Points on a hilly landscape, in no order, each with its height.
A ball rolls from a point to the lowest of its 2 nearest points, and stops where none of them is lower. Distance is the straight distance between rows; heights are no part of it.
q993: 65, 88, 59, 92, 98, 108, 113, 105, 96, 139, 93, 115, 68, 69, 96, 67, 99, 92, 115, 136  (h 819)
q817: 124, 99, 63, 87, 141, 101, 134, 98, 105, 98, 78, 90, 103, 95, 127, 101, 71, 118, 101, 127  (h 893)
q444: 51, 85, 61, 96, 94, 138, 110, 121, 94, 114, 87, 119, 72, 85, 91, 82, 93, 99, 114, 119  (h 731)
q857: 94, 108, 104, 59, 70, 69, 97, 129, 108, 47, 124, 96, 110, 117, 96, 98, 133, 115, 105, 96  (h 643)
q58: 107, 116, 153, 65, 133, 74, 83, 122, 134, 66, 70, 106, 108, 87, 123, 121, 102, 77, 105, 120  (h 227)
q192: 70, 106, 73, 114, 80, 102, 80, 110, 64, 86, 106, 77, 101, 137, 79, 76, 123, 108, 127, 89  (h 849)
q700: 91, 99, 48, 100, 75, 84, 101, 84, 65, 115, 121, 112, 81, 90, 87, 109, 128, 120, 105, 127  (h 678)
q826: 105, 105, 62, 87, 87, 63, 82, 96, 77, 101, 110, 100, 106, 119, 95, 86, 133, 126, 121, 81  (h 328)
q596: 112, 110, 52, 80, 103, 63, 94, 77, 95, 119, 95, 103, 102, 93, 102, 90, 115, 121, 126, 107  (h 431)
q863: 102, 60, 128, 125, 76, 120, 78, 76, 138, 106, 97, 88, 113, 116, 115, 113, 123, 124, 88, 69  (h 293)
q664: 89, 127, 111, 113, 76, 87, 86, 106, 76, 97, 137, 96, 93, 106, 75, 79, 104, 78, 92, 111  (h 737)
q322: 93, 105, 153, 116, 65, 111, 66, 69, 121, 99, 131, 105, 92, 80, 79, 120, 114, 79, 91, 140  (h 840)
q544: 99, 111, 125, 113, 97, 76, 73, 101, 92, 110, 113, 116, 90, 113, 91, 100, 98, 87, 97, 74  (h 593)
q850: 99, 94, 131, 109, 69, 112, 84, 68, 128, 101, 135, 100, 108, 77, 90, 104, 115, 106, 76, 123  (h 883)
q979: 116, 134, 135, 109, 103, 79, 83, 101, 119, 88, 116, 85, 100, 117, 99, 80, 78, 85, 79, 82  (h 639)
q627: 134, 109, 104, 117, 106, 85, 122, 84, 77, 144, 95, 110, 104, 85, 94, 126, 112, 94, 83, 98  (h 603)
q79: 92, 93, 149, 112, 101, 94, 91, 90, 104, 136, 125, 123, 96, 55, 91, 105, 92, 79, 78, 94  (h 696)
q572: 99, 81, 122, 90, 84, 120, 84, 105, 129, 59, 92, 78, 108, 135, 115, 111, 102, 107, 103, 71  (h 425)
q641: 86, 84, 119, 114, 128, 127, 109, 126, 103, 111, 82, 104, 94, 97, 95, 88, 60, 76, 111, 85  (h 524)
q97: 89, 81, 128, 102, 74, 87, 75, 82, 115, 91, 126, 99, 111, 126, 110, 92, 114, 117, 81, 56  (h 495)
q383: 93, 130, 122, 101, 101, 96, 90, 94, 104, 106, 128, 128, 90, 69, 82, 97, 83, 72, 84, 134  (h 405)
q948: 109, 108, 98, 52, 102, 62, 109, 145, 123, 61, 102, 98, 112, 110, 104, 91, 119, 125, 111, 97  (h 688)
q707: 84, 102, 107, 95, 77, 104, 109, 81, 125, 91, 141, 110, 106, 69, 104, 84, 94, 111, 57, 122  (h 865)
q726: 97, 96, 74, 103, 134, 112, 138, 101, 104, 115, 80, 108, 97, 73, 117, 96, 74, 100, 86, 128  (h 862)
q848: 123, 98, 124, 121, 125, 98, 119, 106, 95, 141, 76, 90, 103, 93, 99, 105, 81, 79, 96, 73  (h 674)
q278: 124, 94, 125, 116, 135, 99, 118, 81, 89, 140, 71, 114, 107, 77, 105, 136, 96, 82, 81, 95  (h 640)
q526: 96, 117, 142, 117, 64, 84, 74, 81, 97, 93, 142, 99, 94, 101, 79, 105, 109, 73, 84, 115  (h 791)
q329: 96, 103, 73, 109, 83, 114, 104, 103, 78, 85, 92, 88, 104, 126, 87, 97, 114, 112, 104, 93  (h 873)
q763: 107, 107, 81, 116, 115, 109, 105, 104, 88, 122, 70, 88, 98, 100, 74, 86, 87, 86, 132, 103  (h 121)
q132: 131, 115, 146, 127, 73, 93, 101, 69, 106, 121, 104, 80, 98, 87, 97, 131, 111, 71, 71, 108  (h 675)
q643: 131, 106, 98, 98, 169, 97, 120, 94, 103, 82, 68, 92, 113, 88, 130, 113, 64, 101, 95, 141  (h 915)
q449: 114, 100, 40, 83, 114, 86, 122, 106, 103, 102, 95, 73, 98, 110, 125, 75, 86, 141, 92, 100  (h 642)
q653: 103, 104, 117, 83, 71, 79, 79, 102, 103, 64, 122, 93, 112, 135, 108, 103, 126, 116, 96, 70  (h 577)
q86: 96, 111, 104, 107, 105, 84, 84, 116, 96, 87, 118, 82, 104, 137, 100, 65, 88, 107, 98, 64  (h 555)
q50: 78, 95, 86, 97, 92, 102, 117, 91, 103, 114, 129, 128, 91, 70, 109, 94, 94, 111, 63, 108  (h 814)
q986: 132, 101, 103, 121, 128, 83, 101, 106, 93, 126, 68, 82, 101, 126, 96, 98, 86, 102, 112, 64  (h 706)
q250: 107, 114, 134, 62, 112, 81, 98, 129, 121, 58, 64, 104, 106, 99, 103, 141, 125, 74, 118, 135  (h 158)
q529: 92, 86, 127, 115, 94, 87, 99, 92, 87, 130, 127, 120, 97, 86, 86, 99, 101, 97, 82, 74  (h 649)
q844: 99, 98, 76, 81, 129, 93, 86, 98, 101, 98, 66, 140, 103, 95, 106, 113, 105, 102, 138, 117  (h 492)
q378: 98, 92, 108, 99, 120, 135, 111, 91, 111, 83, 77, 106, 107, 95, 105, 120, 82, 93, 92, 112  (h 364)
q626: 65, 92, 146, 117, 59, 101, 49, 82, 111, 86, 125, 101, 90, 125, 94, 116, 115, 83, 109, 98  (h 616)
q520: 100, 86, 100, 108, 134, 141, 113, 118, 98, 93, 64, 83, 89, 116, 94, 102, 57, 88, 130, 107  (h 575)
q422: 120, 129, 110, 95, 125, 64, 78, 118, 112, 94, 110, 95, 102, 117, 109, 68, 81, 104, 103, 72  (h 599)
q356: 129, 110, 60, 82, 111, 69, 105, 83, 86, 107, 81, 122, 111, 93, 110, 123, 129, 117, 117, 125  (h 501)
q570: 94, 131, 93, 93, 111, 72, 83, 101, 95, 106, 123, 130, 88, 85, 91, 86, 88, 99, 103, 120  (h 481)
q67: 86, 88, 103, 116, 109, 115, 116, 130, 89, 132, 101, 99, 99, 85, 91, 69, 85, 84, 109, 85  (h 459)
q640: 130, 102, 69, 109, 116, 88, 119, 70, 76, 136, 72, 117, 107, 84, 96, 128, 116, 108, 108, 110  (h 557)
q761: 78, 76, 81, 112, 95, 136, 123, 136, 75, 123, 89, 81, 94, 86, 96, 66, 99, 83, 131, 86  (h 367)
q409: 118, 115, 150, 85, 117, 88, 74, 106, 133, 75, 86, 93, 103, 102, 126, 116, 89, 82, 97, 95  (h 286)
q786: 117, 114, 103, 74, 118, 106, 103, 107, 103, 60, 69, 109, 113, 104, 107, 138, 113, 89, 119, 129  (h 226)
q598: 95, 89, 84, 102, 112, 122, 148, 118, 95, 143, 96, 109, 96, 52, 124, 85, 94, 87, 87, 120  (h 813)
q148: 98, 102, 108, 104, 88, 109, 93, 114, 101, 63, 106, 64, 105, 149, 98, 87, 93, 99, 99, 68  (h 498)
q452: 109, 116, 111, 91, 111, 76, 88, 91, 100, 105, 113, 127, 105, 87, 106, 104, 95, 104, 86, 95  (h 537)
q384: 75, 109, 137, 90, 68, 90, 50, 106, 99, 62, 117, 116, 83, 128, 95, 113, 114, 76, 118, 91  (h 514)
q304: 77, 114, 87, 82, 96, 98, 78, 131, 103, 64, 108, 112, 96, 125, 101, 69, 93, 102, 122, 97  (h 316)
q51: 113, 117, 98, 93, 95, 68, 94, 75, 84, 113, 131, 132, 100, 74, 97, 126, 110, 104, 79, 116  (h 584)
q121: 68, 95, 52, 91, 82, 88, 100, 95, 82, 134, 123, 124, 62, 74, 100, 81, 112, 112, 97, 134  (h 769)
q837: 114, 87, 118, 109, 75, 99, 90, 74, 110, 91, 97, 93, 112, 123, 113, 127, 121, 115, 84, 59  (h 401)
q833: 103, 85, 42, 77, 97, 101, 114, 114, 95, 73, 96, 76, 108, 125, 124, 86, 104, 151, 100, 76  (h 692)
q645: 83, 57, 134, 120, 74, 133, 110, 96, 113, 124, 115, 90, 117, 83, 102, 93, 114, 101, 89, 72  (h 289)
q745: 102, 53, 136, 126, 91, 140, 104, 91, 135, 115, 92, 68, 111, 102, 112, 104, 99, 109, 95, 71  (h 172)
q127: 117, 107, 96, 66, 113, 63, 100, 141, 120, 66, 110, 78, 109, 128, 114, 72, 100, 129, 112, 69  (h 720)
q476: 91, 132, 124, 107, 91, 103, 88, 107, 110, 78, 131, 91, 95, 108, 85, 68, 82, 76, 86, 106  (h 685)
q339: 107, 103, 82, 100, 119, 101, 96, 81, 76, 112, 67, 140, 97, 86, 88, 134, 111, 92, 130, 142  (h 554)
q949: 61, 66, 78, 102, 97, 135, 125, 120, 89, 122, 91, 118, 89, 86, 102, 87, 93, 105, 99, 86  (h 641)
q361: 63, 86, 117, 115, 62, 108, 73, 96, 80, 83, 120, 106, 88, 127, 76, 110, 115, 88, 102, 87  (h 712)
q376: 121, 82, 49, 107, 115, 102, 125, 79, 92, 128, 63, 61, 104, 99, 94, 91, 99, 115, 133, 89  (h 780)
q213: 102, 94, 40, 104, 94, 108, 115, 91, 85, 105, 84, 68, 101, 117, 93, 83, 116, 127, 121, 95  (h 826)
q256: 61, 80, 69, 110, 98, 128, 114, 130, 82, 101, 95, 72, 92, 113, 89, 59, 92, 111, 112, 79  (h 475)
q961: 124, 128, 114, 108, 135, 105, 114, 98, 104, 100, 86, 97, 100, 83, 90, 108, 74, 72, 93, 134  (h 279)
q268: 113, 106, 74, 108, 83, 105, 137, 91, 91, 105, 115, 84, 109, 94, 101, 90, 98, 117, 67, 101  (h 549)
q26: 117, 117, 147, 121, 103, 82, 82, 80, 102, 122, 94, 105, 89, 88, 100, 130, 100, 69, 83, 94  (h 714)
q218: 76, 124, 117, 93, 81, 99, 62, 125, 98, 53, 117, 101, 94, 139, 89, 83, 100, 83, 123, 94  (h 418)
q173: 90, 81, 60, 109, 115, 125, 125, 119, 93, 124, 69, 87, 91, 92, 95, 82, 87, 101, 127, 107  (h 243)
q843: 116, 91, 84, 75, 100, 93, 107, 121, 104, 67, 100, 87, 117, 127, 119, 96, 99, 135, 93, 65  (h 732)
q566: 92, 105, 69, 76, 105, 96, 81, 114, 100, 81, 89, 124, 99, 106, 100, 92, 108, 112, 133, 110  (h 419)
q190: 111, 93, 136, 92, 94, 113, 74, 90, 148, 71, 85, 85, 108, 112, 124, 122, 103, 102, 100, 96  (h 353)
q451: 114, 114, 106, 108, 136, 101, 97, 105, 101, 112, 74, 106, 94, 105, 95, 99, 77, 83, 117, 108  (h 214)
q785: 98, 79, 118, 109, 94, 153, 123, 86, 131, 93, 96, 85, 106, 80, 96, 113, 88, 96, 86, 118  (h 430)
q70: 125, 87, 74, 120, 110, 90, 116, 93, 79, 142, 75, 77, 108, 111, 88, 92, 108, 110, 122, 70  (h 743)
q704: 99, 98, 73, 98, 93, 102, 101, 84, 66, 116, 102, 135, 87, 87, 81, 134, 118, 101, 106, 129  (h 610)
q73: 87, 83, 114, 98, 107, 113, 129, 101, 107, 135, 122, 121, 101, 49, 109, 87, 89, 87, 74, 103  (h 755)
q110: 112, 133, 140, 99, 124, 94, 88, 88, 116, 97, 97, 116, 101, 74, 98, 111, 77, 67, 82, 124  (h 335)
q517: 127, 116, 122, 108, 74, 89, 96, 64, 93, 104, 119, 104, 104, 87, 96, 138, 115, 93, 71, 118  (h 633)
q76: 69, 63, 78, 103, 102, 146, 129, 125, 98, 95, 90, 86, 96, 104, 107, 87, 75, 116, 100, 74  (h 558)
q553: 69, 99, 87, 106, 69, 98, 75, 97, 52, 84, 128, 96, 93, 140, 79, 111, 133, 104, 113, 95  (h 786)
q353: 102, 94, 89, 101, 85, 133, 130, 90, 113, 83, 106, 80, 108, 91, 103, 101, 88, 107, 72, 111  (h 490)
q175: 127, 99, 61, 96, 107, 100, 134, 95, 101, 99, 99, 78, 117, 106, 121, 106, 95, 136, 77, 91  (h 598)
q571: 109, 105, 92, 83, 106, 112, 105, 91, 101, 75, 91, 126, 114, 97, 111, 126, 105, 106, 96, 116  (h 294)

Where does a ball stop that starts at each point below?
q192 -> q304
q376 -> q826
q127 -> q745
q79 -> q763
q121 -> q304
q132 -> q763
q449 -> q250
